A landscape with many valleys, sampled at points; each row gives a point and its height.
From any point a ball rolls to the lowest of the 2 points nearest to it. It stops when none of these is lower. Distance is the straight distance between rows; heights are no part of it.
K_146 (h 686): [ 22   9 -64 -32   0 -10 -10  -5   5  16  -3  13  34   3 -14  21  -5  -8
   6  17 -29  26   4   5  26]
K_949 (h 569): [-24   1  32  25   0   2  12   3  -6 -10 -17 -20 -52  32  13 -11  34 -10
 -11 -32  -7 -11 -62  19 -14]
K_492 (h 692): [-19 -10 -35 -37  15  16   9  36   5  -8  -8  -8  -1  14   3 -11  11  10
   5   1 -10  -9  13 -49  19]
K_641 (h 512): [  7   4 -27   6  15  10  31   7  24  -1  11  34  24   8  17  -4   6  -3
  10  23  32 -20   6  -7  32]
K_515 (h 488): [ 32   2  24 -32  17  16   7 -15 -14 -15  -9  -4 -21  17   3 -33   7  -5
 -18 -17  27 -38  18 -32   1]
K_80 (h 592): [ -4 -13  34  37 -26   5 -20   0   1  -2  46   4 -20   0  -5  18 -10  -5
  33  21  26   5 -22  34  15]
K_255 (h 632): [-10   7  -7  -1 -19 -32 -19 -21  16   7  14  11  12  -9  -8   8 -12  -9
   6  25 -13  32  -6  22  -2]
K_827 (h 371): [ 19 -19 -35 -47  16  15 -17  13  25 -13 -26  -8  38   5 -23  37 -11 -13
   8  -3   8  -3  14  -8 -52]
K_121 (h 414): [-34   8  14 -20   6   4  -5  -6  14 -13 -30  17  14  -1  -5   4  -6  21
  -8  13  20   9  20   6 -16]
K_160 (h 575): [-14 -10  24  36 -19   1 -13  -3 -28   1  32 -18 -28   3   1  10   0  -8
  23  -9  -2  13 -31  22  11]
K_166 (h 389): [ 16  14  11  -9   7 -12  24 -21  -2   7 -16 -10 -26 -15  17 -62  10  -1
 -25 -29 -18   2  16 -21 -32]
K_929 (h 554): [  8  -3  -4  -8  31  36  16   7  22 -31 -13  19  19  25  10  17   1  -4
 -10   4  55 -56   0 -15   2]
K_262 (h 746): [-37 -19  11  -2  -4  28 -47  -1 -24 -32  -2 -22   7   0 -19  39 -15   7
  28  -6  38  -5  13  12  -1]
K_763 (h 637): [ 15  39  -5  25   7 -25  20 -32  26 -16  -4  11 -11 -19  25   1   7 -13
 -10  17   8   5  -6  28 -11]
K_737 (h 582): [ 12  18  12  11  25  19  17 -14  16 -19 -17  17  17   6  18  12   2  -1
 -23  13  59 -29   4  13  -6]
K_32 (h 691): [ 21  32   0  25 -10 -20  -6 -21 -10  -4  16 -23 -10   9  13   9 -22 -24
  -4  12 -15  19 -14  11  14]
K_746 (h 533): [ 26 -10  -7   9  17  26  24   9  14  -8  17  26  17  25   1  -4  -9   0
 -10  17  50 -48  -7 -22  23]
K_507 (h 612): [-14  -8 -10 -34   0  -8 -19  -3  -5   8 -27   7  -1  -2   0 -13  -5  20
   9   4 -44  12  21 -23  -8]
K_282 (h 413): [-19  -7   0  40 -35 -30  -3  27   7  23  48 -24 -17 -13 -12  -3  10  -1
   9   1 -24  28 -20  19  10]
K_809 (h 339): [ 21  36 -37   3  13 -21  -1 -43  15   3 -28  37  31 -25  18  20   2 -17
 -13   7   4  18  11  29 -13]
K_277 (h 491): [ 43   7 -35  20  19   5  37   6  13  20  16  37  31  -8  12  -4   4 -12
  -5  14  32 -18  18  -8  23]
K_699 (h 790): [ 52 -16  13  20   1  22   6 -15  -5   5   8  -3  19  20   7  37 -31 -23
 -10  19  48 -40 -12   0   4]
K_238 (h 457): [ 40 -11 -21   7  15  13  22 -18  19  15 -10  30  41  -9  16   1  -7 -12
 -12   0  41 -11  17  -6 -17]
K_292 (h 662): [-30 -11  -5 -23  -2  13  -7  24 -18 -15  -5 -23 -16   9   7  -1   2   7
  11  -1   2 -25  10 -38  21]
K_128 (h 133): [ 24   8   4  35  -8  -4  52  14  31  17  27  22  -2  -6   6 -36   9  14
 -13  -7  -1   5 -10   4  -5]
K_365 (h 762): [ 16 -16 -22 -24   1  15 -13  35 -29   1  13 -23   5   7 -34   3 -13  -1
   9 -19  -7  -6  51 -41  20]
K_814 (h 405): [ 33   8 -11  13   5 -11   9 -36  25  15 -15  33  36 -17   6  16 -10 -18
  -8  15  27  14   4  24 -28]
K_732 (h 661): [  9   9 -43 -22  -1 -30 -21 -29  15  17   1  29  22 -11 -10   9  -1  -5
   1  17 -38  36  -6  23  16]
K_264 (h 444): [ 27  -1  19 -14  17   5  23 -14 -10   4  -5  -3 -15  -7   9 -62   9  -4
 -24 -19   2 -22  29 -37  -4]
K_695 (h 330): [ -7  26 -11  29  -2 -42  22  -7  35  12  33  -5 -20  -8   5 -13  13 -15
   8  20 -13  18 -32  25  12]
K_715 (h 158): [-22   3 -19 -15   4 -13  23  -2  17  13 -16  22   0 -24  20 -23  23  17
  -5  15 -20  10  -5 -12   5]
K_654 (h 476): [  3 -10 -30 -49  25  19 -19   7  23  -8 -42  14  24   8 -29  27  -5  13
  12  -4 -14  11  19  -3 -30]
K_246 (h 730): [-43  -9  26   6  -4  15 -54 -20 -36 -24   3 -16 -14 -10  -6  27  -3   2
  20  -5  18  12  -3  21   9]
K_950 (h 711): [ 14   4 -68 -39  17   2  -6  20  13 -11  -4   0  27  11  -6  25  -5 -17
  12  14  -7  18  11 -11   8]
K_840 (h 666): [ 15  42   7  25   2 -24  -3 -31  15 -17  -3 -21  -7  -5  13  22  -9 -19
 -15  12   1  24 -16  29 -11]
K_634 (h 611): [ 13  30  28  20  10   3  24 -22  16 -18  -7  14 -10   1  28  -4   2   2
 -14  11  24 -18 -18  23  -6]
K_898 (h 262): [ 16   6 -20  -2  13  -3  33  -2   7  18   0  45  11 -19  12 -33  12  15
 -11   1  -8   7  22 -17   4]
K_910 (h 778): [ 24 -14  25   6  -4  24 -13 -14  -8  -5 -15 -18  17  21   0  46 -31 -22
 -17   3  51 -21  -3   8 -14]
K_650 (h 214): [ -8 -25  26  12 -12   9  16  19  18   7  34  26   7   5  -6 -14  -1  28
   4  18  19 -23  -6  -8  17]
K_866 (h 786): [ 12 -20   3 -27   2   3 -21  24 -35  21  -1 -26   3  -5 -39 -23  -8   8
  19 -34 -12 -17  54 -36  15]
K_472 (h 639): [-20 -14   8  -2 -16   6  -2  23 -32   7  16 -22 -15  -2   4 -10  -3  11
   1  -3 -11 -15  -6 -24  26]
K_131 (h 623): [ 33  -7  47  20   7   9  23  12 -32   1  27   9 -28  34   4  -2  11 -10
 -14 -15 -15 -27 -46   1  17]
K_511 (h 304): [  3  -4  26 -13 -17 -21  -3  -3 -23  14 -13 -35 -38  -5   6 -53   5  -1
  -7 -42 -27  -9   4 -13 -28]
K_616 (h 603): [ 14 -10 -61 -45  23   6  -4   9   3  13 -26  26  12  -3 -14 -11  13  33
   9  -2 -48  17  14 -16  21]
K_303 (h 391): [-25  13  10  -3 -19 -24 -13 -16 -13   3 -18 -38 -26 -11  12 -31  -1  -1
 -14 -27 -40   9   0  -7 -26]
K_322 (h 710): [-50  -4  32  -6  -7   8 -36  -9 -38 -19 -13 -33 -28  -7  14  11   7   3
   2 -11   2  -8 -23   4   8]
K_911 (h 50): [ 13  -9  12  29 -23 -13  35   5  30  21  36  27   8  -1 -15 -24   0  17
   5   3  -6  26  -3   9 -23]
K_441 (h 261): [ 17  34 -42  -3  20 -11   1 -28   1  -8 -29   5  27 -12  27  25  -6 -24
 -10  18   8   8  16   7   3]
K_723 (h 372): [ -9   4  -4  41 -18 -34  19  16  17  17  39 -22 -34   4  -1 -10  17  -6
  14   9 -15  15 -43  29  22]
K_86 (h 272): [-43 -16   0 -11  -6   8   9  10  30  -6  10  22   2   3   3  -4  12  23
  12  37  24 -16  -5 -10  25]
K_904 (h 194): [ 20  16 -12  29   9  -5  46  -7  21  10  15  48   1 -15  25 -37  19   5
  -3   0   5  -2   4   7  -3]
K_537 (h 496): [ -5  -3 -20   2 -18 -24  -4  26 -12  23  20   0  24 -19 -20   9  -6  13
  -4   9 -48  29  10  -7  33]
K_802 (h 597): [-27 -19  24  31 -22  14  -8  23 -42  13  29 -30 -36  -7  -6  -8  14  -3
  15 -42 -24   1 -40  20  -3]
K_78 (h 602): [-10  23  46  11   6   4  16 -10  -1 -25 -15 -10 -37   4  28  -3  16   2
 -21  -6   2 -13 -40  13  -3]
K_49 (h 723): [  9   3 -58 -45  25  23  11  36  16 -20  -6   1  11   5  -3  -3   9 -14
  18   5 -14  -4  15 -39  -4]
K_313 (h 251): [ 21 -14 -28 -12  18  14  -5   1  18 -11 -25 -16  32  12   2  35  -4 -23
  -9   2  41 -13  12 -15 -26]
K_249 (h 497): [-21  -2  35 -12  -2  -2  -8 -18  19  -2 -32  23   8 -15 -13  -3  -7  41
  -4   5  -2  22  21  22 -48]
K_919 (h 454): [-14   1   1  25 -32 -24  -2  29  -8  17  47 -15   6 -21 -18   7  -1   9
  12  16 -23  18  -4  10  41]
K_337 (h 475): [-15  20  17  21  -9 -24 -10 -18  -1 -16 -11 -30 -28   6  14  -9  -4   2
 -10 -27 -14  23 -14  10 -36]
K_601 (h 557): [-30 -10  34   4 -17 -11 -24 -19  10  -6  -5   6  -1  -6 -10  -6  -6  26
  12 -10 -11  25  11  20 -41]
K_319 (h 812): [ -6 -15  14  -6 -19  -9 -13  38 -40  36   1 -33  -9 -25 -24 -33   1  11
  -2 -31 -37 -11  41 -27  10]
K_289 (h 556): [ -7 -25 -20 -34  14   8 -25   3   0   9 -26  21  15   6 -29   1 -11  26
  32  -1 -26  11  21 -12 -20]
K_753 (h 688): [-37   7  19 -19   2  18 -13   5 -21 -31 -13 -20 -25   7  19  14   7   5
  -3   5  16 -21 -11 -12  20]
K_544 (h 535): [-17   5  27  36 -12 -13  -3  -9 -10 -19  -6 -30 -54  24   1  -2  16  -5
  -2 -27  -4  26 -44  27 -18]
K_564 (h 544): [  3  -8 -41 -26   1  -4  -6  30 -11  24  -5   4  23 -11 -26  -2  -4  21
  -3  -2 -63  29  23 -27  34]
K_155 (h 610): [ 12 -16  46  33   6   9  29  40 -30  13  23   9 -24  35 -19   5  30 -24
  -5 -28 -34 -18 -58  11  18]
K_339 (h 763): [-10 -25  19   0 -10  26 -37  -6 -13 -15 -11 -23  21   9 -12  50 -26  -3
   1  -5  53 -11  12  13 -24]
K_280 (h 536): [ 38   3  25 -16  13  28  -6 -20  -8 -16 -24  -9  -1  14  -1  -7 -23 -10
 -26 -14  48 -38  22 -15 -25]
K_730 (h 712): [  6  14  -8  11 -20  -3 -25 -23 -25  -6  11 -21   6   4   9  15 -28 -14
   0   7 -19  16  10 -10   9]
K_884 (h 141): [  5  23 -43 -13  34   5  -9   0  14 -22 -32 -14  27   8   5  42  -3 -27
 -15   7  26   1  18  -1  -8]
K_219 (h 337): [-47   0  15 -22  10   9   2   3  28 -23 -21  13   4  -5   7  10  17  31
   1  27  31 -11   2   3  13]
K_17 (h 607): [ -3   1  16  28 -23 -15 -21 -14  21  -1  31   3  -4  -4  -4  11 -17 -16
  19  27  21  19 -10  32   0]
K_595 (h 600): [ 17  13   9 -40  28  19  -8 -16   0 -13 -51 -16   8  13  -9 -16  -6  -1
 -14 -15  29 -20  48 -19 -32]
K_356 (h 737): [ 16   1 -25 -10  -4   6 -20   8 -26  14  11 -22  19   6 -13  12 -30  -9
   0  -5 -10  11  35 -30  15]
K_984 (h 596): [ -6 -25  42  33  -5  18   5  21 -52  10  37   6 -24  19 -10  24  25 -25
  25 -15 -27 -15 -50  19  27]
K_99 (h 266): [-29  17 -12  12  -9 -29  17  -6  28   8   1   5 -17 -29  28 -22  21  -5
  -2  15 -22  23 -25  18   3]
K_439 (h 617): [-26 -16  23  12 -29  13  -1  41 -51  16  21 -25 -20 -15  -1  -7  17  -5
  -5 -25 -25 -23 -34   0  26]
K_647 (h 147): [ -5 -20  20   2 -23   0   5   3  20  16  24  35  13  -3 -14 -13 -14  29
  15  18   9   9  15  10 -15]
K_581 (h 608): [-21 -18  10 -13 -15 -26 -26 -15   5  14 -12  11  -2 -11 -11 -11  -2  31
  13  -2 -59  29   8  13 -27]

For each start below, name the point where the ball stops.
K_581: K_911
K_78: K_511
K_641: K_884
K_616: K_715
K_910: K_160
K_146: K_160
K_595: K_511
K_49: K_160
K_319: K_160
K_280: K_511
